Each row is a point on a tangle of strands that fork and nearly touch. The rows are in no order.
In the rows, 128 means zero.
Points whose rows are less than 143 apart are linked; no others are.
k_69: [102  96  95 141 143  93 147  98 186 130 117 124 167 127 119 159 124  70
 154 181 102 131 155  99 137 143 107 137 176 134 146 151  87]
k_426: [141 121 115 141 124 155 176 170  93 100 143 120  65 135 125 188  77  93
 145  65 116  89 144 137 110 140 127 101 162 168 156 149 117]
k_875: [104 151  89 101 132 127 142 125 130 104 103 153 139 147 119 141 125  72
 117 163 112  57  63 119 125 130 154 209 117 142 140 130 105]
k_784: [148 196 179 178 125 134 102 145  92 118 123 121 113 103 159 142 134 101
 105  62 146  61 120 141  96 147 159 157 147  96  86 161 145]
k_531: [122 104 102 164 136 113 178 132 156 137 116 109 142 114 120 192 108  85
 175 120 120 129 190 102 124 149 109 103 198 156 135 168 102]
k_856: [104  99  72 163 141 186 145 106 132 116 144 164 121 186  81 137  89 160
 125 160 106 170 130 114  97 137 114 137 129 163 163  63  99]
k_638: [114 160 145 197 104 134 133 160  61 157  91  99 158  96 106 152 171  74
  96  81 103 109 101 157 107 148 121 156 170  96 116 175 105]
k_222: [132 135 119  88 128 110 127 149 115  95 126 109 112 118 184 133 113 118
 165 133 161  92  84 134 130 113 152 138  84 166 138 143 141]
k_545: [148 107 165 127 122 108 123 134 121 157 142 117  84 109 110 128 119 121
 104 107  95 144 178 138 143 142 103 111 197  80 133 152 117]
k_732: [119  97  88 111 108 120 137 133  93 142 103 125 154 151  84  93 157 151
  95 166 105 160  58 141 146 128 101 149 101 152 149 114 117]
k_544: [143 100  77 120 113 142 164 119 162 125 163 127 107 123 114 143 102 179
 136 103 104 171 195 140 122 127 122  73 179 139 106 129 112]
k_509: [158  72  67  73 112 103 168 141 154 130 140 118  93  98 119 132  86 189
 140  89 118 171 192 141 141 139  96  49 172 140 140 148 151]
k_476: [116 123  55 124 137 106 180 137 138 165  73 104 202 105 104 140 146 131
 158 134 144 139 136 105 141 126 110 133 138 162 122 148 124]
k_931: [127 143 128 149 128 214 141 124 138  99 180 167  64 175 102 166  81 148
 118 104 109 126 158 124  96 120 157 115 132 121 149  77 108]
k_148: [128 154 133  92 166  86 116  95 166 170  86 161 154 119  71  86 135 109
  77 133 126  72 117  99 175 133 117 166 131  52 128 127 160]
k_232: [161  77 113  74  94  72 137 159 120 139 139  91 104  88 143 105 134 187
 130 103 124 197 154 163 151 136  92  71 154 135 106 167 147]
k_602: [156 118 166 146 124  90 125 154  98 167 112  89 110  84 124 136 132 125
 124  80 131 148 172 134 137 146  97 104 180  95 122 177 135]
k_807: [127 147 163 109 182 123  95 100 165 130 115 150 112 138 144 131  82  98
 142 142 165  69 149  89 143 127 141 141 108  73 168 113 166]
k_852: [121 135 102  87 161 127 113 101 175 130 115 133 154 111 153  91 139 177
 173 134 189 127 130 107 153 107 140  97  73 135 113  92 187]
k_836: [148 115 211 131 125  95  84 109 159 130 174 130  79 115 148 115 120 116
 112 132  98 151 179 137 139 143 113 112 175  76 116 151 119]
k_753: [132  99 177 110 133  74  92 135 123 154 109  94 147 134 123  96 157 115
 122 178 130 177 113 115 169 130  94 114  89  97 177 137 144]
k_390: [136 136 149  82 141  82 111  94 154 165 120 157 140 110  78  60 159 132
  59 123 100 106 124 123 178 135 110 149 156  60  95 126 146]
k_520: [124 141  85 102 137  75 158 140 132 172  65 103 197  97 110 117 163 128
 147 125 155 113 106 113 164 121 121 144 110 148 105 163 150]
k_133: [149 108 154  91  93  50 103 146 117 131 140  89 118  76 157  87 172 147
 116 122 121 178 107 175 158 141  97 116 141 135  67 187 130]
k_372: [115 149  79 139 116 156 158  90 178 143 137 155 173 125  84 115 162 145
 104 132  94 141 150 128 119 119 139 149 161 133  62 109  95]
k_396: [139 135 175 115 161  99 117 126 149 119 120 136  82 127 152 156  71  64
 139 125 144  55 146 107 143 143 136 142 142  96 170 161 141]
k_114: [153 188 166 140 129 139 114 121 140  97 154 139  90 114 172 139 108 114
 126  87 144  60 139 132 104 130 174 149 134 123  83 143 137]
k_624: [127 114 115  93 150 133 115  94 198  95 155 135 119 123 172 125  88 164
 180 145 161 141 160 118 134 106 137  68  94 139 141 100 158]
k_310: [143 172 208 166 104 121  82 112 118 153 148 140 151  93 137  86 188 143
  72  88 109 132 149 153 117 130 142 145 173  88  34 139 131]
k_832: [ 96 137  47  92 141 139 153 110 146 109 110 160 152 145 105 125 121 116
 133 167 122  92  66 118 135 121 141 189 108 167 135 105 114]
k_144: [109 111 155 165 135 128 142 160 104  90 131 110 122 136 174 199 105  51
 190 127 143  98 124 122 107 130 139 122 124 181 156 165 109]
k_508: [137 122  81  78 125 140 143 168  85  97 115 120  93 138 148 144  86 140
 150 109 155  95  72 133 123 119 146 135  74 179 178 122 147]
k_955: [109 102 110 148  96 133 133 132  72 139 119 129 160 148  82  98 167 131
  67 162  70 162  66 160 126 135  98 161 139 139 127 121  84]
k_930: [128 145 119 137 122 201 143 140  87 130 139 157  68 159  81 142 111 143
  90 101 110 115 129 130 103 130 131 143 145  95 158  83 116]
k_422: [102 148 154 208 103 158 128 134  97 133 120 132 167 141 109 155 175  60
  97 142  80 122 106 139  86 143 132 171 162 120 122 136  70]
k_469: [124 138 185 177 138 184 111 154  81 134 124 108 120 153 153 144 133 137
 157 125 176 152 145 116  94 119 130  93  79 116 169  90 148]
k_241: [113  75 113 148 130 167 125 138 108  91 148 125 127 181 166 142  97 158
 181 172 142 182 111 127 104 125 127  92  70 204 183  81 126]
k_772: [118 145 117  87 142 125 129 118 162  70 148 143 111 125 199 148  85 104
 182 146 151  67 104 122 124 103 175 147  96 166 122 131 127]
k_380: [129 151 134 133  91 171 118 132  92 104 159 142  91 142 117 117 147 140
  79 115  99 120  98 158 104 122 150 145 134 109 108 109 107]
k_288: [123 160 166 137 110 149 119 103 123 173 141 167 164 113  89  73 198 167
  63 104 102 138 140 144 131 115 140 135 153  82  38 102 126]
k_588: [124 188 139 123 148 141 119 104 172  88 144 158 124 124 180 144 101 103
 151 116 153  45 133 111 106 116 190 165 115 136  85 126 131]
k_644: [110  79 131 141 135 137 140 162 103  78 139 115 122 150 189 180  81 102
 205 150 148 130 110 121 113 116 130  97  92 215 181 135 122]
k_728: [121 115 133 144  92 171 103 125  93  84 168 133 103 175 133 115 138 150
  96 166 100 163  76 164 100 123 136 135  94 152 139  94 104]
k_181: [109 154 149 141 176 191 117 121 132 148 107 144 138 148 133 129 120 151
 171 134 191 127 151  85 112 110 142 116  77  96 167  65 168]
k_652: [ 93 138 110 170 140 152 139 102 187 110 140 131 194 135 158 168 137 107
 190 166 137 144 161 102 102 108 155 131 122 173  96 118  91]
k_906: [123 110  76 153 121 163 157  98 165 147 148 145 140 139  75 137 126 159
 112 125  82 172 188 125 120 129 116 111 196 114 106 105  87]
k_657: [133 110 125 186 105 164 147 158  80 137 139  89 139 129 133 152 146 155
 142  98 135 193 159 150  93 131 111  80 139 155 117 128 111]
k_697: [106 131 113 170 108 142 146 120 115 144 112 137 182 144  88 124 170  91
  89 170  75 137  92 133 108 137 113 181 155 136 121 127  67]
k_215: [141 123 122 100 151  44 120 137 135 187  60 102 191 102 106 112 144 131
 151 126 167 137 132  94 189 120 103 120  89 112 150 165 177]
k_457: [128  94  62 103 112 128 144 145  93 128 104 113 158 145 122  97 153 181
 138 153 140 173  61 144 141 124 118 126  73 201 139 104 144]
k_529: [109 151 126 129 167 160 122 119 141 138 106 131 169 130 161 123 139 156
 191 139 192 129 134  97 123  99 150 119  70 138 128  82 167]
k_389: [171 117 135  69 128 104 126 135 143 112 152 123  55 107 151 113  78 156
 122  97 141 111 149 141 144 128 123  92 131 113 137 144 161]
k_741: [134 140 153 175 108 101 120 174  58 154  97  77 128  80 132 149 151  90
 113  63 134 119 117 160 122 149 111 133 156 101 121 197 129]
k_401: [115 158 101 129 103 153 156 108 137 154 133 168 175 124  77  85 201 161
  79 126 100 133  99 145 126 115 136 152 133 133  44 103 110]
k_510: [128 131 111  83 145 120 124 124 122 167  85 151 118 150  55 110 113 126
  87 141 123 104 101 103 170 122 112 156 105  68 195 107 148]
k_204: [129 146 119 150 124 202 130 113 164 107 177 146 111 157 133 145 111 189
 145 115 142 166 173 125 100 101 169  91  97 140 101  76 126]
k_664: [146 177 231 187 115 127  62 127  86 142 137 134 126  99 152 100 165 122
  69  82 128 109 134 147 112 146 132 147 162  59  78 149 151]
k_986: [155 127 155  94 136 138 113 106 170 100 175 140  62 130 160 117  80 163
 134 120 140 124 168 138 132 113 139  76 110 111 133 113 154]
k_834: [186 151 155  92 133 102 114 154  90 135 123 117  61  94 147 112  86 158
  97  46 167  72 131 142 147 136 130 124 137  97 121 166 184]
k_172: [135 136 111 104 149 143 164 151 125 107 123 142  66 140 127 180  60  84
 147  93 133  50 133 115 122 134 143 134 142 134 175 142 129]
k_934: [127 115 139 183 119 180 137 166  61 154 112  94 141 142 118 140 150 160
 137 113 156 190 146 132  98 127 105  87 105 128 159 100 135]
k_679: [134 108 183 135 128  91  95 100 193 121 169 118 119 116 156 120 132 121
 142 162 117 179 187 121 135 136 111  90 149 104 112 142 116]
k_601: [121  89 105 137 115 166 109 109 135  92 167 131 130 182 152 114 123 178
 145 190 123 199 107 145 110 118 136 105  72 182 144  74 119]
k_999: [130 114 146 172 109 145 145 155  88  98 148 111  82 133 132 184 111  69
 136  98 103 108 131 150 108 147 128 120 165 148 149 165  97]
k_197: [133 120  90 150 132 103 182 165 120 156  88  84 160  92 137 180 123 107
 182  93 153 128 170 108 121 139 114 108 167 166 123 180 123]
k_966: [133 139 150  84 163 136  96 106 145 141 112 154  92 150  99  98 100 135
 105 139 156  98 128 103 156 122 128 130  90  55 186  85 173]
k_127: [136 161 173 106 105  87  92 108 141 115 135 150 130 116 138  80 178  91
  73 150 108  83  83 146 130 134 149 184 125 101  77 140 124]
k_21: [119  83 146 114 139  97 104 104 178 124 142 111 137 136 138 112 131 123
 146 192 125 187 154 113 149 132  95  88 117 109 169 118 128]
k_414: [116 121  72 111 125 146 137 170  63 120  85 113 145 148 130 136 122 154
 155 127 159 131  50 127 124 117 136 151  56 192 173 103 148]
k_10: [125 171 140 113 115 112 118 120 129 103 119 152 127 131 134 120 150  65
  95 151 106  50  74 136 117 136 162 203 125 111 117 141 110]
k_599: [143 137 147  87 110  69 104 118 148 113 145 115 119  98 156  84 160 124
 106 143 123 121  98 152 150 130 131 149 122 131  78 166 131]
k_733: [133 116 177  82 119  53  97 120 116 169 134 135 130  90 101  60 173 139
  55 113  81 142 120 150 184 139 103 143 178  71  77 155 137]
k_579: [123 108 112 168 116 137 140 124 151 124 145  98 171 131 156 148 147 156
 175 153 141 201 170 126 107 120 123  84 124 178 103 122 109]
k_174: [ 86  95  85 140 151 130 138  99 177  98 131 139 170 147 148 163 105  91
 186 189 125 132 131  96 122 123 130 135 128 173 155 118  95]
k_815: [144 128 187 123 148  60  95 143 105 195  76 101 172 123  91 102 156 121
 108 136 143 153 127 100 185 125  92 126  88  71 169 153 165]
k_22: [104 120  48 114 131 170 148  99 145  95 146 174 117 169  90 118 103 153
 108 164 100 129  87 128 115 128 131 173 119 164 139  76 104]

A fork is a point with three links, a tip a point with one. Leave the first point through the second and follow the links. Name the first fork or tip that comes.
k_469, k_181 => k_834
k_127, k_10 => k_856
k_728, k_601 => k_733
k_510, k_966 => k_204

Name the points in between on the shortest way along the links from the first point to the second, in order.
k_931, k_144 => k_930, k_380, k_728, k_601, k_241, k_644
k_856, k_232 => k_22, k_832, k_875, k_10, k_127, k_599, k_133
k_544, k_222 => k_906, k_372, k_401, k_288, k_310, k_664, k_784, k_114, k_588, k_772
k_144, k_807 => k_999, k_426, k_172, k_396
